Each scene shows the same named points in several views. A view is turned or mirrored, shifted and resized as a whole, has a little noise and may leave points out.
In the rows, zero is written as 100.

Scene 1
View 1
Z152: [ 83,  81, 113,  97, 102,  91, 108, 120,  99, 118, 104,  95,  95,  83, 114,
 109,  83, 102,  92,  94,  83,  89, 107,  93, 117,  83,  61,  94, 101, 107,
 103, 106, 124, 104, 101,  75,  87,  84,  92]
Z565: [ 88,  95, 124, 114,  99,  84,  97, 122,  96,  93, 100, 105, 102,  86, 101,
 120,  78,  89, 112,  98,  93, 108,  93,  85,  82,  84,  91,  88, 106,  92,
 116,  86, 105,  88,  96, 106,  85,  92, 108]
Z423: [108, 119, 120,  96, 100,  77, 101, 129, 107,  85,  79,  99,  85,  87, 118,
 112,  84,  61, 109, 103,  94, 102,  91,  96,  67,  78,  88, 104, 108,  77,
 119,  84, 112,  68,  85, 123,  65,  61,  98]
Z811: [ 86,  74, 118, 113, 115,  95, 106, 118,  98,  99, 109,  98, 104,  89,  96,
 119,  83, 111, 102,  99,  96,  98,  99,  82, 100,  89,  90,  77,  98,  98,
 105,  92, 118, 100, 101,  93,  86, 101,  97]
Z110: [ 91,  79, 111, 103, 115, 100, 107, 114,  98, 114, 107,  87,  95,  86, 106,
 105,  83, 106, 101,  94,  88, 100,  97,  92, 109,  86,  70,  92, 101, 105,
 106, 101, 127, 105,  94,  78,  90,  86,  88]
Z791: [ 82,  92, 115,  95,  86,  79, 104, 129,  99, 104,  99, 103,  95,  81, 116,
 113,  84,  89,  91,  98,  86,  88, 114,  90, 107,  78,  59,  96, 101,  99,
 105, 102, 118,  96, 106,  86,  82,  83,  96]
Z120: [ 93, 101, 112,  91,  99,  90,  99, 118, 100, 119,  99,  89,  85,  83, 122,
  99,  76,  82,  99,  97,  80,  97, 100, 107, 107,  77,  48, 111, 108, 102,
 112, 107, 121,  98,  93,  76,  88,  68,  93]
Z117: [ 82,  98, 123, 111,  97,  89,  89, 115,  95, 105,  99, 102,  99,  85, 105,
 115,  67,  87, 120,  97,  84, 114,  88,  93,  82,  80,  78,  98, 114,  98,
 126,  89, 103,  93,  94,  93,  95,  90, 110]
Z984: [ 86,  63, 110, 112, 123, 106, 110, 112,  95, 113, 116,  91, 103,  90,  95,
 116,  82, 121, 104,  97,  91, 101,  97,  86, 115,  92,  82,  78,  98, 110,
 106, 101, 126, 114,  99,  75,  96, 102,  91]
Z239: [101,  95, 117, 111, 117,  96,  99, 116,  99, 101,  99,  93,  93,  92, 103,
 110,  78,  86, 118, 100,  91, 111,  83,  95,  79,  86,  92,  94, 110,  93,
 120,  87, 113,  85,  84, 103,  83,  80,  99]
Z79: [104,  67, 120, 133, 140,  95, 116, 120,  99,  64, 102, 100, 111, 101,  77,
 134, 100, 111, 117, 109, 119, 105,  84,  63,  66, 104, 152,  55,  91,  81,
 104,  67, 116,  79,  88, 133,  66, 108,  91]
Z81: [ 92,  87, 120, 117, 114,  94, 103, 119,  99,  93, 103, 100, 102,  89,  96,
 120,  81,  96, 116, 101,  95, 107,  88,  85,  83,  88, 101,  82, 104,  91,
 117,  83, 113,  88,  92, 107,  83,  96, 101]
Z707: [ 91,  63, 123, 142, 143, 111, 103, 104,  90,  83, 115,  99, 116, 102,  67,
 131,  80, 122, 135, 100, 107, 123,  68,  68,  67, 105, 143,  58, 102,  92,
 121,  72, 108,  95,  85, 117,  95, 121, 106]
Z101: [105, 112, 119, 108, 113,  95,  91, 110, 101, 102,  94,  89,  87,  87, 108,
 104,  70,  75, 130,  97,  88, 120,  71, 102,  67,  82,  91, 108, 116,  88,
 129,  85, 111,  81,  75, 107,  84,  72, 102]
Z708: [ 79,  72, 120, 115, 102,  86, 106, 125,  97,  95, 107, 106, 110,  87,  98,
 127,  88, 108, 101, 100,  94,  96, 104,  77,  99,  86,  90,  76,  94,  98,
 105,  89, 115,  98, 106,  96,  84, 107, 102]
Z843: [ 92,  99, 115,  94,  91,  82, 101, 126, 100, 106,  95,  98,  88,  83, 119,
 107,  81,  81,  96,  98,  86,  95, 108,  95, 100,  77,  62, 104, 101,  94,
 108, 102, 116,  91,  96,  91,  79,  75,  95]
View 2
Z707: [119, 119, 121, 116, 105,  52,  96,  90, 112,  91,  76,  92, 152,  83, 122,
  56, 110, 118,  99,  67, 122,  72,  95,  97,  72,  76,  97, 102, 129,  96,
 108, 126, 108, 105,  95, 120, 106,  82,  89]
Z81: [101, 112,  94, 103, 107,  83, 100,  93, 108,  95,  91, 102, 107,  89, 120,
  88,  96,  97,  90,  67,  99, 103,  94, 109,  84,  88,  90, 100, 107, 104,
 111, 115, 104, 109,  96, 108, 114,  91, 100]
Z110: [ 99, 115,  75, 117,  97, 101,  80,  87, 104,  84, 110, 109, 101, 104, 126,
 106,  98, 101,  80,  79,  91, 121, 111,  95,  89,  95,  91,  92, 106, 109,
 110,  94, 110, 103, 105, 113, 113, 113,  85]
Z708: [111, 111,  88, 107, 100,  99,  76,  89, 104,  94,  87, 113, 116, 104, 127,
  96,  99,  94, 100,  75,  92, 100,  94,  98,  84, 100,  95,  98,  95, 100,
  98, 109, 103, 105,  91, 115, 125, 104,  95]
Z117: [ 86, 106,  82,  94, 121,  91, 100, 100, 120,  98, 103,  94,  99,  89, 130,
 109, 100,  93,  88,  80, 106, 108,  96, 102,  91,  90,  87,  99,  95, 114,
 104, 116,  97, 114, 108, 111, 109,  93, 107]
Z79: [132, 118, 121, 118,  87,  59, 103,  83,  95,  94,  54, 107, 133,  84, 108,
  51,  96, 104, 100,  49,  97,  73,  83, 123,  71,  74,  94, 102, 122,  93,
 117, 122, 106, 101,  74, 108, 120,  81,  90]
Z565: [ 98, 107,  90,  97, 114,  90,  98,  97, 108, 100,  92, 102, 104,  91, 122,
 100,  95,  92,  93,  70,  95, 103,  89, 110,  87,  93,  91, 102,  94, 108,
 105, 115,  95, 110,  97, 107, 117,  91, 105]
Z843: [ 90, 107,  67, 101, 105, 114,  92,  95, 105,  92, 107, 110,  79,  99, 122,
 120,  88,  85,  82,  75,  80, 129,  99, 113,  94,  99,  84,  93,  85, 113,
 111,  98,  99, 105, 104, 102, 120, 104,  99]
Z791: [ 95, 106,  71,  99, 105, 119,  81,  96, 101,  93, 102, 116,  87, 105, 127,
 118,  90,  83,  91,  76,  81, 123, 101, 104,  94, 105,  90,  95,  82, 106,
 103, 101,  98, 102,  96, 109, 128, 112,  99]
Z811: [110, 112,  89, 111,  99,  94,  81,  90, 104,  90,  93, 109, 115, 103, 127,
  94,  99, 100,  94,  76,  95, 103, 100,  98,  84,  96,  93,  95, 104,  99,
 104, 107, 104, 102,  97, 113, 122, 106,  91]
Z423: [ 88, 103,  84,  89, 109,  93, 124,  97, 100,  99,  92, 108,  70,  80, 105,
 101,  79,  80,  80,  52,  79, 124,  83, 139,  90,  77,  79, 104,  90, 114,
 124, 109,  92, 113,  94,  84, 113,  87, 113]
Z984: [109, 117,  81, 121,  96,  95,  69,  86, 107,  82, 107, 109, 117, 110, 133,
  94, 107, 108,  88,  85, 100, 111, 114,  83,  84,  98,  96,  89, 112, 104,
 106,  99, 114, 100, 104, 121, 117, 116,  79]
Z152: [ 98, 110,  67, 113,  97, 114,  72,  91, 102,  85, 111, 114,  93, 112, 131,
 117,  96,  93,  85,  82,  84, 127, 110,  92,  92, 105,  90,  92,  95, 108,
 107,  93, 106, 102, 104, 113, 120, 120,  87]
Z101: [ 75, 110,  86,  94, 116,  79, 124,  99, 113,  93, 109,  92,  87,  74, 113,
  93,  93,  95,  73,  67, 105, 121,  96, 116,  91,  72,  83, 104, 108, 120,
 125, 109, 100, 116, 112,  95,  98,  84, 103]
View 3
Z984: [ 95,  87, 106, 104,  85,  90, 122, 113, 100, 108,  72,  80, 146, 108, 103,
  96,  95, 106,  96, 116, 104, 105, 122,  83, 102, 104, 106, 115, 106,  92,
  94, 130, 123, 124,  98,  87,  99, 107,  57]
Z101: [102, 109, 102, 113,  83,  99, 104, 110,  74, 136,  64,  80, 111,  99, 106,
 147,  91, 128,  59,  60, 115, 102,  94,  94,  85, 107, 116, 102,  99,  82,
  96,  71, 112, 101,  99,  99,  99,  82, 107]
Z152: [ 95, 119, 103, 107, 101,  96, 124, 108,  92, 133,  74,  85, 147, 103, 106,
  95,  92, 104,  94, 107, 121, 124, 117, 105,  84, 106, 112,  91,  95,  91,
 102, 119, 118, 123, 102,  92,  97,  94,  45]
Z110: [ 96, 108, 105, 103,  87,  97, 117, 109,  93, 125,  70,  82, 143, 104, 103,
 104,  93, 108,  91, 104, 112, 114, 114,  94,  92, 104, 108, 101,  97,  89,
  94, 119, 124, 121,  97,  90,  98,  95,  58]
Z811: [ 96,  97, 116, 109,  90, 100, 112, 117, 102, 109,  83,  86, 132, 107, 115,
  97,  98, 116,  93, 102, 109, 101, 124,  84, 104, 104,  99, 110,  97, 102,
 102, 120, 119, 121, 106, 100, 102, 102,  77]
Z708: [ 96,  96, 118, 112,  99, 105, 115, 122, 101, 103,  87,  92, 129, 110, 122,
  93,  99, 115,  99, 102, 112, 100, 127,  92, 101, 100, 100, 104,  95, 113,
 107, 120, 114, 120, 107, 107, 102, 104,  82]
Z423: [102, 147, 113, 109,  93, 122,  93, 111,  79, 143,  79,  82, 103,  94, 123,
 130,  98, 136,  70,  56, 126, 103, 100, 102,  80, 103, 104,  85,  79,  97,
 103,  76, 113, 105, 112, 118, 104,  74, 105]
Z239: [100, 108, 107, 112,  84, 102, 106, 112,  84, 124,  73,  82, 118, 103, 109,
 131,  96, 126,  74,  76, 112, 102, 105,  92,  94, 105, 108, 103,  98,  90,
  95,  89, 116, 106, 100,  99, 103,  88,  99]
Z843: [ 98, 134, 107, 110, 109, 107, 115, 112,  86, 144,  77,  86, 135,  97, 113,
 107,  91, 116,  88,  87, 128, 120, 107, 112,  79, 105, 111,  81,  86,  94,
 104, 101, 113, 120, 106, 103,  98,  84,  65]
Z791: [ 93, 113, 110, 113, 115, 103, 123, 117,  94, 126,  82,  93, 138, 104, 118,
 100,  93, 109,  92, 100, 122, 114, 119, 107,  87, 106, 112,  89,  92, 104,
 109, 111, 111, 124, 109, 104,  99,  95,  68]
Z79: [109,  96, 130, 106,  51, 114,  79, 127, 110,  79,  86,  78,  92, 108, 130,
 113, 113, 139,  89,  81,  93,  61, 128,  49, 127,  95,  76, 133,  91, 117,
  95, 110, 133, 106, 108, 118, 115, 103, 129]
Z565: [ 98, 105, 115, 117, 103, 106, 112, 120,  89, 116,  84,  92, 117, 107, 121,
 115,  96, 122,  80,  83, 115,  99, 115,  99,  93, 102, 106,  99,  95, 107,
 106,  96, 109, 111, 108, 108, 100,  98, 102]
Z117: [ 91,  91, 104, 121, 108,  95, 126, 117,  82, 122,  79,  95, 125, 107, 108,
 126,  90, 118,  74,  80, 114, 108, 108, 104,  87, 108, 119,  96, 102, 101,
 104,  90, 100, 109, 104, 100,  93,  96,  96]
Z81: [ 99, 100, 113, 116,  86, 102, 104, 119,  91, 111,  78,  86, 114, 108, 118,
 120, 100, 126,  81,  85, 109,  94, 115,  87, 102, 102, 102, 108,  99, 104,
 101,  98, 116, 110, 105, 107, 100,  98, 102]
Z707: [100,  53, 119, 113,  56,  92,  99, 127, 102,  71,  80,  83, 104, 119, 115,
 124, 106, 128,  78,  88,  82,  68, 124,  51, 124,  97,  93, 140, 113, 112,
  92, 106, 117, 101,  98, 100, 106, 116, 131]
Z120: [ 93, 129,  99, 107, 106,  99, 122, 103,  78, 152,  67,  82, 144,  96, 102,
 115,  87, 110,  81,  89, 126, 128, 103, 114,  74, 107, 123,  87,  92,  79,
  98, 100, 116, 121, 101,  90,  96,  83,  54]
View 4
Z120: [ 95,  95, 110, 102,  95,  95, 108, 110,  85, 128,  92,  91, 104,  88, 120,
  72,  91, 105,  98,  82,  94, 104, 112, 111, 118, 101, 103,  85, 114, 109,
 102, 113, 100, 100,  90, 123,  90,  70, 105]
Z708: [ 90,  80,  87,  91,  89, 106, 106, 129,  94, 110,  90,  82, 106,  94,  87,
 107,  86, 107,  96, 100, 105,  84, 113, 112, 103, 112, 100, 102, 126, 104,
 101, 105,  90, 100,  99, 125,  99, 111, 105]
Z101: [ 90,  98,  84,  95, 100, 109, 106, 105,  78,  82,  84, 103, 110, 106, 105,
  79,  99,  93, 101, 100,  98, 126, 110, 103, 110, 106, 107,  99, 109, 103,
 108, 121, 110,  91,  92,  92,  82,  80, 102]
Z239: [ 93,  95,  84,  95,  95, 108, 109, 112,  86,  90,  86,  93, 111, 104, 101,
  87,  94,  98,  95,  99, 100, 112, 113, 104, 106, 110, 103, 103, 116, 104,
 103, 118, 104,  95,  92, 103,  89,  89, 102]
Z791: [ 89,  83,  99,  96,  91,  99, 102, 117,  89, 129,  92,  87,  98,  83, 108,
  84,  87, 106, 102,  85, 103,  87, 110, 113, 110, 105, 100,  91, 117, 106,
 103, 101,  93, 104,  96, 129,  90,  91, 108]
Z843: [ 89,  89, 100,  96,  94, 100, 101, 112,  86, 121,  89,  92,  98,  86, 112,
  76,  89, 102, 102,  84, 102,  96, 109, 111, 108, 104,  99,  92, 111, 107,
 104, 104, 100, 102,  94, 121,  83,  81, 105]
Z81: [ 92,  87,  79,  86,  92, 109, 106, 119,  88,  91,  88,  93, 111, 103,  91,
  99,  91, 101,  95, 103, 106, 101, 111, 105, 101, 112, 103, 106, 121, 102,
 102, 114, 102,  95,  95, 108,  94, 100, 103]
Z117: [ 86,  88,  92,  96, 100, 108, 108, 121,  78, 101,  90,  94, 111, 100,  99,
  92, 103, 103, 107, 102,  98, 110, 113, 110, 115, 108, 117,  89, 113, 103,
 110, 111,  99,  90,  98, 113,  90,  95, 108]
Z152: [ 95,  90, 105, 101,  94,  93, 112, 122,  95, 130,  92,  83, 105,  89, 109,
  89,  83, 113,  94,  85,  94,  86, 112, 111, 115, 103, 100,  92, 123, 110,
 100, 111,  94, 105,  92, 133, 101,  85, 105]
Z811: [ 91,  82,  81,  88,  90, 106, 107, 129,  97, 101,  91,  82, 111,  97,  86,
 112,  86, 108,  92, 103, 103,  85, 113, 108, 103, 114,  99, 110, 130, 103,
  99, 109,  91, 100,  95, 121, 104, 113, 104]
Z79: [ 95,  82,  53,  73,  84, 118, 105, 118, 105,  64,  81,  89, 116, 113,  69,
 117,  77,  93,  79, 113, 115,  90, 109,  99,  81, 122,  86, 138, 135,  97,
  94, 115, 102, 103,  92,  99,  98, 125,  98]
Z707: [ 97,  87,  62,  84,  95, 114, 117, 130,  96,  61,  88,  85, 127, 122,  66,
 128,  91, 102,  86, 125, 104, 105, 117,  98,  98, 122, 107, 123, 135,  97,
 100, 128,  97,  92,  94,  97, 110, 125,  99]
Z423: [ 85,  88,  79,  87,  91, 112,  92, 100,  80,  93,  80, 106,  97,  91, 107,
  66,  93,  87,  99,  87, 111, 113, 103, 108,  93, 107,  93, 103, 104, 103,
 104, 104, 112,  99,  95, 100,  66,  84, 104]
Z565: [ 90,  87,  86,  93,  95, 105, 105, 123,  89, 101,  90,  90, 109,  97,  95,
  96,  93, 103,  96,  99, 102,  96, 114, 109, 106, 109, 104, 101, 119, 104,
 104, 110,  99,  96,  96, 116,  91,  99, 104]
Z110: [ 98,  95,  99,  99,  96,  95, 114, 119,  97, 118,  91,  83, 111,  95, 107,
  94,  83, 110,  90,  92,  94,  92, 113, 104, 117, 107,  98,  99, 126, 106,
  98, 119,  97, 104,  87, 125, 106,  87, 101]
Z984: [ 98,  92,  96,  97,  96,  96, 117, 129, 102, 114,  94,  77, 115, 102,  98,
 109,  82, 116,  89,  99,  93,  89, 117, 106, 117, 111, 101, 102, 134, 108,
  97, 124,  91, 102,  88, 127, 115,  97, 101]
View 5
Z984: [103,  85, 108, 108,  88, 117, 111, 133, 109, 109, 108,  85,  97,  94, 141,
 101, 116,  80,  84, 102, 106,  98, 103, 116,  98,  86,  80, 110,  75,  80,
  76, 103, 118,  81,  68,  80,  85,  93,  76]
Z811: [ 99,  93, 108, 103,  87, 106, 108, 121, 107, 101,  91,  89, 101,  92, 138,
  99, 125,  82,  88, 101,  94,  94,  97, 112, 102,  97,  81, 106,  85,  78,
  92, 109, 112,  89,  84,  91,  84,  98,  85]
Z120: [ 98, 111, 100, 122,  82, 121,  77, 119,  86, 107, 100, 104,  94,  99, 129,
  83,  93,  78,  97,  81, 115, 121, 112,  97,  77, 110,  56, 107,  81,  93,
  88,  96, 131,  47,  84, 124, 112,  98,  89]
Z708: [ 98,  96, 112, 102,  83, 104, 104, 121, 102,  96,  82,  92, 103,  87, 142,
 100, 132,  80,  90, 106,  86,  91,  96, 115, 100,  93,  81, 108,  89,  72,
  99, 112, 116,  98,  87,  94,  86, 105,  83]
Z707: [103,  84,  94,  81,  90, 100, 140,  97, 158, 107,  99,  81, 101, 101, 116,
 114, 160,  92,  67,  99,  78,  80,  84, 116, 134,  89, 128,  94,  81,  77,
  95, 107,  75, 106, 104,  78,  55,  99,  89]
Z791: [ 97, 110, 112, 112,  80, 110,  81, 123,  82,  96,  80, 101, 101,  88, 141,
  92, 106,  79, 102,  96, 102, 105, 104, 105,  85, 104,  58, 109,  88,  82,
 100, 106, 133,  76,  87, 118, 109, 101,  87]
Z565: [100, 109, 102, 102,  80, 103,  98, 101, 111, 100,  79, 102, 106,  95, 124,
  98, 132,  80,  90,  93,  88,  99,  97, 104, 101, 103,  89, 101,  92,  84,
 106, 107, 111,  82, 110, 118,  94, 107,  95]
Z239: [ 98, 115,  87,  98,  85, 121,  94,  96, 111, 105,  98,  98,  94, 112, 115,
  90, 116,  94,  89,  73,  99, 107,  95,  95, 105, 119,  89,  95,  91,  95,
 107, 102, 100,  61, 105, 118,  88,  95, 103]
Z110: [ 99,  97, 106, 111,  85, 122,  97, 126, 100, 106, 105,  91,  95,  95, 136,
  92, 104,  83,  89,  93, 109, 106, 104, 106,  92, 100,  74, 107,  78,  83,
  84, 104, 119,  66,  74,  95,  95,  91,  81]
Z423: [ 90, 130,  88, 100,  82, 115,  77,  87,  94,  97,  78, 109,  98, 109, 121,
  86, 111,  97, 103,  73,  93, 107,  92,  88,  99, 133,  81,  87, 107,  98,
 128, 107, 103,  64, 122, 139,  97, 103, 111]
Z101: [ 99, 118,  82, 103,  84, 120,  99,  86, 125, 109,  99, 106,  95, 112, 103,
  92, 121,  90,  84,  70, 101, 118,  99,  91, 103, 119,  98,  95,  85, 101,
 102,  95,  98,  50, 119, 133,  93, 101, 106]
Z81: [ 98, 102,  94,  94,  89, 112, 109, 103, 120, 105,  97,  91,  98, 104, 126,
 101, 128,  93,  85,  89,  88,  94,  94, 107, 112, 105,  96,  95,  88,  84,
 103, 110,  97,  82,  98,  97,  77,  98,  94]
Z843: [ 97, 115, 106, 111,  81, 114,  76, 119,  84,  99,  85, 103, 100,  95, 134,
  88, 104,  80, 100,  88, 106, 111, 106,  98,  83, 111,  63, 105,  91,  91,
 100, 104, 129,  62,  93, 124, 107,  98,  91]

In a view up to two points have been moved. Name them for each view, in the order of its rows, or write -.
view 1 => -
view 2 => -
view 3 => Z791
view 4 => Z811, Z565
view 5 => Z239, Z81
